The views of a scene show one set of named points, each view turned or mirrored, and shifted as a whole, with a little noise and some points left out.
In the rows, 128 means zero.

Scene 1
View 1
q670: [139 139 122 176 121 130 128 160 143 177 121 119 113 146 160 149 128 136
 143  92 138 141 141  74 114 133]
q597: [130 104 146 133 112 134 135 143 102 154 106  50 141  97 135 155 138 112
 129  99 168 111 119  85  60 127]
q461: [111 148 117 160 132 131 110 139 121 162 136  66 112 136 150 155  98 114
 144 112 153 127 133  94 116 169]
q468: [118 154 111 171 130 130 112 161 144 180 137 122 111 160 157 149 109 138
 137  96 126 134 146  69 127 146]
q348: [130 152 111 184 135 136 117 155 135 167 133 103 102 151 162 152 111 128
 155 106 139 127 147  91 136 153]
q953: [ 81 124 136 121 114 104 118 143 140 185 143  90 164 131 121 153 103 124
  82  68 152 158 110  75  85 144]
q939: [118  95 122 184 122 108 163 176 155 154 155 143 167 126 130 151 132 134
 102  53 168 151 126 156 154 118]
q944: [150 120 121 206 116 117 154 157 149 169 126 125 120 133 160 152 130 124
 144  78 170 170 130 126 141 140]
q2: [105 130 119 169 121 106 132 153 156 179 148 123 143 144 139 152 106 128
 109  70 155 170 122 110 134 150]
q293: [101 124 137 117 126 136 113 161 120 167 129  84 150 127 127 150 125 137
 108  93 129  95 135  55  72 117]
q542: [132 127 122 168 133 144 128 149 108 139 126  60 116 116 150 156 120 112
 156 117 161  97 137 115 115 149]
q492: [139 133 132 156 118 136 124 152 126 172 112  90 115 130 155 151 131 128
 142 102 143 126 136  64  87 131]
q606: [116 114 131 159 113 110 141 163 154 184 135 133 154 137 136 149 129 136
 100  61 150 163 125  90 109 122]
q289: [124 125 130 158 115 120 130 142 130 172 124  83 131 123 145 156 118 116
 127  90 164 151 120  92  97 147]
q969: [101 112 121 169 131 112 143 151 134 145 157  88 154 118 128 156 105 113
 112  80 180 141 118 158 144 158]
q97: [106 146 124 157 113 105 117 127 145 191 132  86 123 141 149 154  94 111
 119  84 164 191 112  81 104 176]
q148: [108 116 120 163 137 129 135 164 127 142 151  92 149 124 132 153 117 125
 122  92 158 105 135 135 136 138]
q821: [129 138 115 191 119 114 134 145 148 176 134 109 115 142 158 154 109 117
 139  85 166 175 127 112 137 161]
q39: [119 121 132 152 117 121 131 143 127 165 126  76 136 118 141 155 118 114
 123  90 166 145 119  99  95 148]
q605: [131 119 130 163 119 128 136 144 120 157 121  70 128 113 145 155 125 111
 138  96 171 134 122 108 100 146]
q7: [125 133 119 172 128 130 127 157 135 164 133 101 122 135 149 153 117 127
 137  96 148 129 137 100 124 143]
q917: [125 129 124 162 122 127 128 161 140 174 129 113 130 139 146 149 127 136
 127  86 140 133 137  80 109 129]
q625: [123 117 116 183 135 130 144 158 124 136 146  86 134 119 141 156 118 114
 141  97 171 115 134 155 147 150]
q309: [ 68 115 132 129 119  97 127 157 155 182 162 121 184 137 112 152 104 135
  66  52 150 162 113  98 111 136]
View 2
q917: [134 112 113 127 144 156 102 151 123 124 144 126 128 154 114 143 108 133
 136 125  94 108 179 117 124 130]
q348: [147 143  99 138 137 165 100 158 131 134 106 122  98 163 122 133  97 117
 145 135  94 108 177 137 126 159]
q309: [114  94  89  90 124 129  78 126 117  84 187 144 164 164 110 158 111 154
  91 115  96 101 135  65 136 130]
q821: [137 131  93 125 120 183  94 154 149  97 128 148 125 150 115 142  74 118
 154 135 114 100 162 119 141 155]
q969: [148 134  89 131 118 152 105 113 140  71 129 171 122 135  91 156  79 151
  93 133 100  98 130 113 136 145]
q953: [ 85  93  85  94 144 132  96 139 110  96 170 139 162 142 120 146 124 133
  97 128 112 101 145  86 124 142]
q606: [133  93 115 112 132 160  91 145 131 103 175 139 155 153 108 156  97 143
 136 116  97 105 172  92 136 116]
q939: [182 110 120 131 111 162  89 117 151  75 164 166 138 155  82 170  68 170
 120 111  83 102 152  94 147 107]
q289: [109 113 101 126 145 161 115 147 128 105 134 147 136 124 113 141 104 124
 125 137 116 102 167 125 122 143]
q625: [163 144 103 153 129 157 116 117 140  92 106 161 101 133  89 149  79 146
 105 134  92 102 150 138 127 142]
q461: [114 143  83 130 142 152 112 147 119 119 102 133 105 141 121 131 108 114
 116 145 108 103 158 138 118 169]
q944: [161 121 116 139 119 193 101 148 159  95 135 156 127 142 101 152  64 131
 163 128 105 101 175 124 146 130]
q605: [118 118 106 140 150 160 129 136 129 102 121 156 125 110 104 141 100 128
 120 140 113 103 166 140 120 140]
q97: [ 87 117  72  98 129 167  90 160 132  96 145 142 147 146 130 138  99 106
 136 140 129  97 151 101 136 170]
q2: [134 118  92 111 117 165  82 145 137  93 153 144 139 164 112 151  85 133
 133 123 103 100 153  94 143 145]
q39: [108 112  99 128 147 156 120 139 125 101 133 151 136 120 110 143 105 128
 116 138 113 102 161 125 121 143]
q492: [115 110 115 135 161 158 121 159 117 136 129 123 124 131 119 135 119 120
 140 134 104 110 191 138 113 135]
q542: [136 141 104 156 154 151 134 133 122 119  92 146  96 118 101 135 105 130
 109 142  99 105 169 158 110 147]
q597: [ 93  97 116 142 176 141 151 132 110 112 128 150 136  86 101 138 129 133
  98 140 112 105 177 147 100 122]
View 3
q597: [102  96  83 115  78 131 150 148 143 108 103 162 100 145 144 165 154 200
 152  65 132 140  90 182 168 142]
q917: [125 120 108 109 100 104 122 146 145 130 114 116 126 142 160 136 138 172
 160  98 136 146 132 137 144 172]
q821: [122 134  88 136 128 111 119 147 145 140  95  73 126 141 163 140 158 169
 159 138 114 173 121 134 140 162]
q468: [148 131  99 110 101  87 116 154 146 132 132  97 135 133 163 121 124 164
 169 116 144 175 142 136 138 182]
q939: [111 115 147 130 153 123 104 124 125 158  86  94 142 145 171 141 155 164
 152 125 106  80 123 108 135 135]
q289: [114 115  86 131 101 118 129 149 147 125 101 117 120 147 149 152 159 178
 156 100 121 162 114 152 157 155]
q309: [119  98 138 155 111 113  86 138 144 150 108 137 179 166 131 149 164 149
 156  87 104 115 150 110 177 139]
q969: [130 104 107 157 142 121 116 135 121 142  98 100 150 136 152 150 159 172
 155 134 103 123  94 147 156 106]
q944: [108 137 104 119 138 119 125 138 140 143  82  69 107 140 180 140 157 175
 154 136 116 141 117 126 123 166]
q348: [148 130  85 111 109  94 131 154 139 126 127  89 120 123 170 124 125 176
 168 129 141 177 116 153 132 167]
q2: [126 121 112 144 124 107 101 142 145 147 102  92 151 150 153 140 158 155
 160 122 111 150 138 117 152 156]
q605: [112 111  82 127 105 124 140 145 139 121  98 119 110 139 154 155 156 190
 153 103 123 153  94 165 153 143]
q606: [106 119 127 123 110 115 104 140 151 145  96 116 138 161 154 143 156 160
 155  94 116 125 149 111 150 172]
q148: [140 103 113 128 125 111 125 138 118 132 117 117 141 127 158 140 135 179
 162 118 127 115  97 155 148 119]
q461: [148 115  71 135 100 101 133 156 139 119 126 109 131 129 150 140 138 180
 166 119 133 187 102 170 156 145]
q953: [118  99 108 153  86 112 100 149 156 134 111 148 165 167 123 157 165 159
 157  75 110 154 143 134 186 150]
q625: [136 111 100 131 138 116 136 137 114 132 106  95 125 120 168 141 141 186
 159 137 122 123  81 161 138 115]
q293: [131  95 110 107  68 103 126 152 145 115 136 171 138 146 138 143 128 177
 163  57 145 138 129 159 170 157]
q39: [114 110  87 135 101 120 129 147 144 125 101 124 125 147 146 154 159 180
 155  98 119 156 109 156 162 146]
q7: [134 122  92 119 112 105 129 147 137 129 115 100 122 131 163 135 139 178
 162 119 133 159 113 152 142 156]
q670: [125 132  97 100 102 103 127 149 149 129 113 100 111 139 168 130 134 174
 163 107 140 162 135 137 134 187]
View 4
q542: [160 167 104 154 147  98 155 151 166  91 168 161 160 102 159 125 164 107
 139 137 146 113 163 122 169 143]
q597: [148 146  94 136 156 102 133 142 134  70 154 220 137 123 133 133 165  83
 125 149 132 141 176 124 144 128]
q461: [164 160 129 169 143  93 146 136 152 132 149 159 160 109 151 147 175 109
 132 129 135 101 152 141 159 148]
q289: [145 171 117 153 156 106 123 130 153 119 124 183 136 122 139 150 157 102
 125 139 134 115 148 134 143 136]
q468: [161 199 136 145 136 105 119 126 137 143 137 117 145 105 141 177 190 115
 138 127 151 107 129 129 139 140]
q2: [127 194 126 155 141 119 109 113 167 145  97 142 147 127 151 158 141 112
 129 128 138 102 122 152 120 125]
q7: [151 187 118 152 145 107 131 134 160 121 139 145 147 108 151 149 164 112
 135 133 148 108 142 128 148 139]
q605: [145 169 105 154 158 105 134 138 164 101 137 186 139 115 146 135 150 102
 129 142 139 117 157 128 154 137]
q97: [147 166 141 177 159  99 118 115 154 163  99 183 134 131 133 168 160 107
 118 133 123  96 135 155 140 145]
q492: [161 182 117 136 152 103 122 137 130 106 146 169 128 107 127 162 186 101
 130 141 147 126 152 114 148 142]
q939: [ 96 216  93 129 136 143 103 115 193 102  96 127 153 126 172 129 105 110
 139 135 152 116 120 143 107 103]
q293: [153 153 115 119 125 103 117 129  97  91 155 172 158 125 134 159 195  82
 129 137 137 143 158 142 108 112]
q625: [134 183  99 156 140 114 147 140 194  97 144 140 169 106 177 114 131 114
 142 132 147 103 148 136 153 131]
q670: [154 206 122 136 150 112 113 132 144 125 131 140 126 105 133 171 179 112
 135 136 154 115 134 112 146 141]
q821: [140 200 126 167 158 112 122 125 182 145 108 147 133 113 148 155 145 121
 131 134 143  92 129 132 154 145]
q944: [130 223 108 150 163 126 113 129 195 124 104 141 120 109 150 146 131 124
 136 139 154 101 126 114 152 141]
q148: [128 178 100 141 124 117 136 131 169  92 145 135 181 116 176 122 139 104
 142 130 146 116 146 149 126 113]
q953: [131 149 126 147 137 109 106 106 122 131 103 191 154 145 136 162 160  84
 116 133 121 126 142 171  96 110]
q39: [142 164 113 154 153 107 125 129 155 111 127 187 143 124 142 142 153  98
 125 139 133 117 153 138 139 132]
q917: [145 195 118 134 141 114 112 127 141 117 130 145 138 115 139 163 171 105
 134 135 149 122 137 125 129 128]

In a view up to two points have been moved. Name them for each view, in the order of its rows, or write -.
view 1 | q7
view 2 | q97
view 3 | q309
view 4 | q148

Scene 2
View 1
q657: [ 92 136  92 153 118 177 150 155 108 105 171 106 156 146 126 100  86  90
 148 155 105 163 119 167 122 147]
q661: [106 115 114 127 118 176 148 134 131 111 163 131 156 149 140  90  89 133
 152 161 114 123 119 128 136 111]
q798: [117 135 126 153 125 141 128 123 115  77 149  70 157 125  78  80  91  70
 102 114 120 126  99 171 144 136]
q459: [120 114 107 125 140 137 170 156 100 115 159 118 134 150 130 106  89 120
 118 149 128 163 143 147 153 164]
q272: [152  98 155  88 107 159 135 134  82 111 155 110 158 151 111  73  85  73
  84 106 125 133 100 102 201 124]
q82: [124 101 125 106 127 164 159 140 115 118 160 131 148 151 142  90  88 128
 127 153 122 135 127 116 160 127]
q332: [140 106 135  92  87 186 130 139  94 121 167 143 161 166 140  81  81 101
 130 124 121 125 109  83 180  93]
q422: [ 96 161  81 185 129 137 148 161  84  85 166  60 144 133  75 107  89  47
 111 123 113 190 119 217 122 190]
q520: [104 115 119 137 142 154 155 126 138  98 152 106 154 134 120  89  94 126
 132 160 117 125 120 155 132 132]
q653: [123 125 121 147 151 105 154 133 115  82 142  80 136 129  88  96  98 106
  93 126 135 137 133 177 149 166]
q235: [126 123 111 130 121 138 144 134 123 104 156 128 140 150 127 100  91 138
 138 141 130 124 137 129 145 121]
q275: [106 116 111 140 145 138 160 124 156  98 148 125 141 137 133  98  99 168
 148 167 127 110 138 148 123 123]
q167: [138  95 149  94 112 166 133 114 132 109 151 140 158 149 136  73  90 137
 130 138 126  90 110  86 171  83]
q680: [115 130 100 144 123 137 148 138 129 101 158 127 137 150 129 108  93 143
 148 145 129 129 141 141 132 128]
q403: [106 158  90 179 123 131 137 147 104  81 161  74 143 135  83 106  91  74
 123 121 121 158 121 195 122 162]
View 2
q661: [114 127 101 141 154 114 108 122 134 113 102 152 106 128 128 119 113 139
 159 118 159  86 132  90 166 136]
q403: [113 150 162 115 101 167 155 143 112 155 118 133  85 129 126  71  91 166
 106 132 162 107 176 125 133  81]
q82: [130 137 115 160 138 102 125 130 135 110 114 148  99 117 135 123 121 131
 160 118 164  95 131  98 173 148]
q422: [116 163 179 115  83 178 175 147 108 171 122 142  71 148 118  61  99 163
  91 159 176 104 200 125 125  77]
q332: [131 114 107 166 108  79  93 152 132  89 124 145 125 112 143 124 120 131
 165 147 194  93 107 119 208 161]
q680: [112 130 127 139 149 129 129 120 139 111 113 126  96 108 143 104  99 135
 135 104 137  93 137  94 148 129]
q272: [162 144 137 174  78  80 132 170 111 116 137 148 113 100 140 128 128 144
 165 137 204 125 118 147 211 146]
q798: [130 149 145 120  99 148 137 156  92 157 113 148 105 115 121  99  99 182
 142 109 175 133 155 144 164  72]
q520: [125 149 119 140 150 129 134 123 124 133 102 153  95 123 123 118 112 150
 156  97 150 107 149  98 154 116]
q235: [121 133 126 147 138 116 124 128 136 108 117 127 102 101 145 110 104 134
 145 104 147  98 128 103 161 137]
q653: [147 171 167 142 111 140 177 141 113 149 124 135  80 101 136 103 105 153
 133  90 144 133 160 126 150 100]
q657: [105 139 128 131 129 142 131 128 130 134 105 153  89 152 119  89 110 145
 123 153 172  79 168  94 144 118]
q275: [118 141 114 138 176 127 130 107 138 119  98 139  92 109 134 121 106 137
 158  74 122 101 137  83 144 124]
q167: [137 120  94 161 142  82  94 140 127  95 111 145 126  92 143 144 116 141
 188  94 168 111  97 115 204 148]
q459: [133 157 150 161 124 117 163 127 143 124 125 139  77 121 137 104 121 119
 129 130 152  95 157  96 149 149]
View 3
q798: [115 183 158 101 127 105 144 154 149 171 152 117 141 122 123  66 148 159
 153 125 141  89 131 136 158 152]
q275: [120 127 133 152 123 133 109 114 134 158 123  90 152 152 158 140 100 170
 173 110 146 156 133 142 125 128]
q661: [142 141 126 136 125 109 116 116 131 130 121 110 154 128 174 136 117 142
 165 100 154 135 124 125 132  97]
q459: [106 158 169 143 107 102 147  92 110 148 110 130 145  96 140 143 106 144
 138 123 137 149 115 126 130 139]
q167: [123 159 115  82 124 116  67 132 137 121 105 104 134 142 180 141 124 146
 129  71 126 143 105 132 140  71]
q82: [123 151 139 122 119 105 114 110 122 131 112 119 144 117 167 145 115 144
 138 100 138 141 111 127 133 101]
q520: [126 144 144 141 127 112 128 123 135 156 135 106 146 134 156 123 116 167
 159 119 143 128 120 137 135 126]
q403: [115 178 171 133 114 108 174 125 136 172 142 130 156 100 107  77 138 141
 175 138 158 103 152 127 150 178]
q657: [143 153 153 155 120  95 167 108 124 138 132 133 161  98 152 116 127 131
 175 128 170 111 134 116 136 133]
q235: [115 155 139 120 111 124 107 112 128 141 107 112 150 127 147 132 114 139
 157  97 142 151 134 128 134 124]
q680: [118 148 140 136 111 126 118 108 126 146 111 111 157 127 143 131 110 141
 172 102 152 154 144 128 132 133]
q422: [115 184 191 148 111  91 210 118 127 176 151 147 156  74  99  68 141 136
 168 159 162  86 146 119 153 194]
q332: [134 175 123  79 118  92  93 118 122  95  96 137 138 101 181 142 135 112
 121  71 136 126 100 110 142  62]
View 4
q661: [103 120 109 138 148 170 100 140 127 141 159 116 139 149 161 149 114 149
 124 111 104 111  83 134 111 151]
q272: [ 69 137 142 137 101 142  95 141 139 147 191  23  93  91 121 132 136 143
 146 172  73 139  97 127 119 158]
q332: [ 79 127 138 129 130 175  94 168 128 157 197  63 108 120 132 137 141 180
 130 123  69 121  79 118 125 149]
q459: [ 60 108 145 138 151 172 140 115 113 139 136  91 135 141 163 153 111 105
 136 149 117 102 115 132 130 156]
q653: [ 74 119 124 146 122 114 130  84 136 118 118  96 132 125 137 136 121  67
 126 179 127 114 119 157 130 147]
q520: [102 122 104 146 139 144 105 116 132 127 140 115 144 144 162 146 106 118
 128 133 119 113  97 148 109 154]
q235: [ 82 110 128 133 142 149 119 135 125 139 149 123 136 141 140 140 131 134
 117 123 107 106  96 144 136 143]
q680: [ 86 109 122 137 151 156 126 125 124 135 136 133 142 150 146 143 127 122
 110 121 116  99  92 142 137 140]
q167: [ 99 123 129 136 117 127  82 171 137 147 192 104 120 122 134 140 137 187
 135 103  85 130  93 154 119 157]
q657: [ 95 128  96 138 163 203 119 102 123 133 133  89 136 154 166 145 103  98
 112 150 114  97  71 110 113 142]
q798: [106 143  84 146 115 125  95  84 152 113 137  78 119 119 124 121 125  75
 108 184 111 124  77 140 114 134]
q275: [101 107 112 144 148 136 112 127 128 127 135 155 156 157 163 152 114 132
 122 106 128 106 105 163 121 153]
q422: [ 78 136  90 142 148 187 140  48 131 113 100  61 124 138 145 127 106  20
 100 216 128  94  77 104 124 128]
q403: [ 87 131  91 140 143 163 128  69 136 115 110  89 128 140 134 125 120  49
  96 187 123  98  75 123 130 124]
View 5
q167: [117 115  96 122 115 143 121 105 158  95 171 142 115  79 129 133 165 144
 150 173  79 119 145 136 144 157]
q235: [133 123 116 131 132 137 134 134 149 111 134 131 133 113 128 118 126 122
 146 166 131 119 140 161 137 119]
q332: [108 128 102 139 120 137 123 123 137  60 194 158 125 116 114 128 146 140
 117 192  95 130 154 127 151 160]
q272: [105 114  91 120  87 144 112  87 137  90 203 143 117 174  93 108 141 122
 127 175  96 138 140 122 172 156]
q653: [148 118 115 111 103 147 121 101 154 148 122 112 123 192 113  93 114  92
 169 147 158 123 121 167 156  97]
q520: [155 125 107 118 123 134 126 113 159 107 117 144 112 129 133 130 128 117
 179 162 151 106 142 173 158 115]
q422: [173 159 137 119 110 144 111 135 143 104 114 145 129 254 104  87  87  71
 150 173 236 114 130 175 172  94]
q459: [133 110 108 139 130 115 151 123 126  99 133 126 130 161 116 117  94 113
 144 159 146 128 145 179 162  98]
q82: [130 114 101 134 127 126 137 119 142  86 148 144 120 118 125 132 126 130
 149 171 120 120 151 163 158 128]
q798: [160 152 121  98  93 167  89 106 172 125 137 145 114 192 114  98 142  91
 171 169 178 105 124 144 158 132]
q661: [147 136 114 132 140 130 130 136 156  76 128 158 119  95 139 140 136 133
 159 180 143 104 154 166 146 130]
q403: [165 156 137 117 116 153 109 136 156 117 115 139 131 210 113  92 107  83
 155 170 210 112 129 165 152 103]
View 6
q459: [172 105 147 128 155 123 130 159 125 162 177 161 148 119 115  87 109 162
 107 123 173 131 115 127 144 111]
q272: [117  93 149 144  95 125 115 158 107 115 236 148 162 157 157 125  85 196
  91 121 182  83 152 146 165  81]
q167: [139  89 101 133  82 120 145 123 130 123 205 126 112 141 144 161 130 176
  88 122 157  62 151 146 157 117]
q82: [155 104 121 124 121 124 135 142 125 148 189 137 134 127 125 123 129 170
  96 126 165  94 131 138 141 118]
q403: [140  64 155  74 164 139 146 162 152 139 188 152 174 109 136  30  90 131
 163 135 200 120 109 165 136  99]
q798: [124  39 144  78 112 128 142 153 148 123 197 131 169 134 147  49  90 149
 153 139 200  94 129 174 154  91]
q653: [159  43 156 113 125 110 141 154 145 145 172 155 155 136 130  48  82 147
 141 129 179 136 118 144 174  93]
q422: [136  73 176  66 182 143 131 183 141 149 189 156 202 107 126   0  82 137
 165 140 218 137 103 165 125  88]
q235: [159  91 121 119 133 126 155 134 144 140 185 148 121 116 133 117 119 146
 117 122 162 100 122 141 147 123]
q661: [155 103 106 101 124 133 145 138 135 151 180 124 130 115 120 121 149 159
 103 132 171  81 129 148 126 130]
q680: [166  91 119 108 146 129 156 133 150 147 176 148 121 109 127 105 123 139
 126 123 161 106 116 142 141 129]
q657: [149 108 133  78 162 145 135 162 133 157 183 134 165 104 117  70 132 152
 126 141 195 101 115 156 108 117]
q275: [180  72 105 106 122 115 159 125 154 160 149 129 109 117 112 103 143 139
 120 131 156 105 119 141 148 136]

In a view up to two points have been moved. Name them for each view, in the order of its rows, or write -.
view 1 | q798, q82
view 2 | -
view 3 | q332
view 4 | q272
view 5 | q661
view 6 | -

Scene 3
View 1
q894: [150 160 121 132 104 141 140 166 122 161 161 124 113 112  78 153  92 144
 160 108 136 138 128 127 133 104]
q683: [159 138 131 161 118 148 138 172 114 159 170 111 112  99  97 154  77 159
 155 112 146 133 128 158 147  98]
q297: [164 143 109 114 121 131 141 164 126 161 157 103 112 103  70 160  87 141
 148 116 128 127 146 131 143 129]
q612: [144 126  96 103 142 124 147 124 123 143 135 125 117 133  86 152 129 109
 130 128 117 131 149 115 137 134]
q694: [137 154 130 156 116 148 137 151 113 156 167 146 113 122 108 148 106 146
 159 111 136 146 115 134 131  77]
q325: [145 138 120 136 127 135 141 145 114 148 154 135 116 117 102 157 105 137
 140 120 124 139 133 130 141  97]
q455: [143 113  88 127 158 135 144 117 132 149 137 108 113 154  88 127 151 102
 147 127 140 128 136 146 136 156]
q117: [152 153 132 137  90 138 148 174 111 151 155 126 120 100  81 164  73 149
 146 110 138 138 136 125 141  93]
q557: [156  81 115 141 148 127 155 135 103 124 127 104 128 112 111 163  98 119
 101 139 131 121 161 154 168 130]
q407: [165 114 111 136 165 132 133 144 119 157 165 106 107 101 109 160  97 149
 135 128 119 123 145 157 155 118]
q707: [138 128 112 125 129 130 149 129 111 137 137 139 121 130  99 155 121 117
 127 126 121 139 140 119 140 108]
q795: [162 155 116 131 117 140 136 172 128 170 171 107 107 102  74 155  83 154
 163 109 136 130 133 141 138 116]
q415: [163  86 110 104 165 107 152 127 101 123 129 116 127  93 115 189  89 125
  79 145  91 118 178 127 173 120]
q230: [136  90 105 131 182 122 144  96 105 126 134 143 121 136 139 158 143 110
 102 144 102 133 146 136 154 106]
q123: [144 147 115 143 104 146 145 156 125 157 151 118 115 132  76 136 112 128
 165 110 154 138 124 137 130 121]
q655: [149 117  86 109 177 126 135 114 132 153 148 115 107 136  97 144 143 115
 138 133 112 126 144 137 139 144]
q650: [173 106 114 126 143 126 146 159 115 145 148  91 118  87  91 172  72 143
 118 129 124 116 162 150 165 132]
q90: [153 111 102 102 171 114 142 117 113 140 142 130 115 112 112 172 115 124
 106 138  89 127 158 119 153 114]
View 2
q230: [118 117 164 132 171 103 106 132 186  86 133  75 122  75  97  98 128 109
  83 135  81 142 147 175  90 139]
q557: [126  96 166 156 159 107 129 122 166 108 105 105 103 120  95 103 113 150
  92 145 101 147 124 146  97 129]
q455: [116 110 152 145 136 150 105 121 170 123 137 105 132  75 101 101 113 101
  81 129 117 123 111 165 156 105]
q117: [118 112 136 134 127 104  94 154 153 161 120 141 124 138 140 158 134 151
 161 141 121 125 104 139 103 136]
q407: [128 123 141 144 152 116 103 119 166 124 137 112 103 106 142 121 111 158
 103 128  81 145  91 146 111 131]
q894: [116 119 131 131 123 119  87 149 157 162 133 137 130 120 145 153 132 138
 150 133 119 120  97 146 123 128]
q650: [127 103 154 160 150 110 119 121 160 130 111 124  93 134 137 125 114 169
  97 127 104 153  98 126 109 141]
q123: [116 114 133 134 119 134  93 143 156 158 131 135 137 109 121 138 122 127
 144 142 125 111  98 155 138 108]
q655: [114 117 154 143 148 138  97 122 178 115 144  97 121  74 128 108 122 105
  70 113 103 138 113 160 143 130]
q90: [115 113 164 142 164 102 103 134 182 106 130  92 110  96 135 121 137 120
  76 113  98 154 134 149 101 162]
q795: [121 123 126 138 122 126  88 138 154 164 137 142 120 122 160 152 121 153
 143 127 112 126  77 138 131 126]
q325: [118 121 140 129 139 109  92 145 167 137 133 117 128 107 130 137 131 133
 136 137 103 127 114 156 103 134]
q707: [111 107 155 134 143 112 100 148 172 127 123 108 132 102 109 127 136 111
 117 136 119 127 134 160 109 135]
View 3
q90: [102 121 128 101 164 151 172 145 175 131 147 141 123 137 103 120 154 112
 161 132 168 103 101 133 135 141]
q650: [142 106 128 128 149 123 151 176 142 127 148 137 123 162  95 131 173 125
 106 111 156 103 110 130 147 137]
q894: [170  94 112 151 145 124 135 124 156 109 134 174 106 106  83  85 177 132
 108 129 135 115 133 132 128 145]
q683: [179  99 127 171 139 108 138 144 152 111 148 175 104 133  84 101 192 127
 105 104 120 107 108 137 129 144]
q455: [127  91  80 101 113 182 153 128 161 121 162 150 122 132 108  81 153  84
 153  99 122 126 118 112 161 134]
q707: [130  93 122 119 146 146 153 118 165 111 155 155 121 115  87  94 143 107
 152 126 148 120 112 137 122 140]
q795: [177 103 104 157 143 124 134 139 153 116 128 175 101 118  89  90 196 135
  96 124 129 108 133 124 142 144]
q655: [113 114  89  98 135 177 163 136 174 132 149 151 117 132 112  93 166  96
 160 115 138 112 113 114 160 139]
q230: [ 94 112 134 102 147 162 178 129 182 124 174 146 126 142 103 111 139  85
 196 106 147 110  74 140 126 140]
q325: [148 100 127 142 149 130 149 125 166 113 149 168 111 118  86  95 166 118
 138 123 138 113 109 138 121 143]
q117: [174  89 133 158 152 106 132 129 148 105 137 168 110 112  75  98 168 138
 100 131 145 115 128 142 114 143]
q694: [167  98 126 166 144 122 142 107 171 103 149 189 100 102  80  79 176 120
 139 119 120 114 105 142 111 147]
q557: [124  92 138 114 136 136 158 163 145 119 172 128 133 167  93 129 143 100
 138  96 150 113  92 138 135 131]
q415: [ 98 115 151  97 169 133 172 171 157 132 155 120 136 165  97 148 141 116
 146 126 185 100  93 142 131 137]
q407: [139 119 119 139 145 134 158 159 165 129 149 157 110 151 101 115 188 116
 132 105 134  98  96 126 147 141]
q612: [120  97 103 100 143 163 154 128 162 120 145 146 124 119 100  93 145 106
 148 130 154 120 125 124 141 137]
q297: [157 101 106 134 148 132 139 148 148 120 131 155 113 127  92 101 178 132
 100 129 149 110 136 123 146 141]
View 4
q694: [155 108 154 133 135 128 111 133 126 130 135 128 138  99 176 123  83 137
 133 164  99 122 143 147 108 146]
q612: [127 141 143  94 120 114 150 150 154 106 130 126 173 116 199 131 114  84
 136 141 113 146 142 138 105  99]
q297: [127 139 154 114 121 134 118 153 150 103 148 127 150 111 169 101 136  77
 121 166 109 137 155 150 102 141]
q230: [107 156 124  98 138 119 165 136 145 105 116 100 168 126 182 176  75 130
 144 122 139 139 121 111 110  69]
q650: [ 97 171 139 115 131 149 120 151 150  91 149  98 137 125 140 116 134  78
 125 158 137 140 153 135 104 127]
q325: [135 130 148 121 133 129 124 140 136 118 137 118 148 109 175 125  98 117
 133 158 104 128 144 138 102 126]
q117: [140 130 154 133 135 140  98 145 131 127 152 111 133 104 164  95 113 104
 136 178  86 125 167 147  92 146]
q415: [ 76 197 127 103 136 146 149 153 152  88 143  73 165 138 149 150 117  93
 133 146 125 133 138  98  87  67]
q683: [134 127 153 137 136 143  98 137 132 114 145 121 119 105 146 108 108 114
 124 166 124 129 153 154 113 166]
q655: [122 141 142  90 116 110 163 148 161  92 120 139 176 119 195 150 112  90
 124 128 141 150 123 138 122 104]
q90: [104 165 139 102 125 129 154 150 152  91 135 105 177 127 174 152 111 102
 124 147 115 130 124 109  94  82]
q123: [153 112 150 113 129 119 117 141 141 129 133 137 139 100 191 105 107  95
 144 152 114 147 163 168 118 147]
q707: [131 137 139 106 133 121 138 143 140 122 131 112 160 113 192 133  96 108
 147 146 103 139 148 134 100  98]

In a view up to two points have been moved. Name them for each view, in the order of its rows, or write -.
view 1 | q795
view 2 | q707
view 3 | -
view 4 | q612, q415
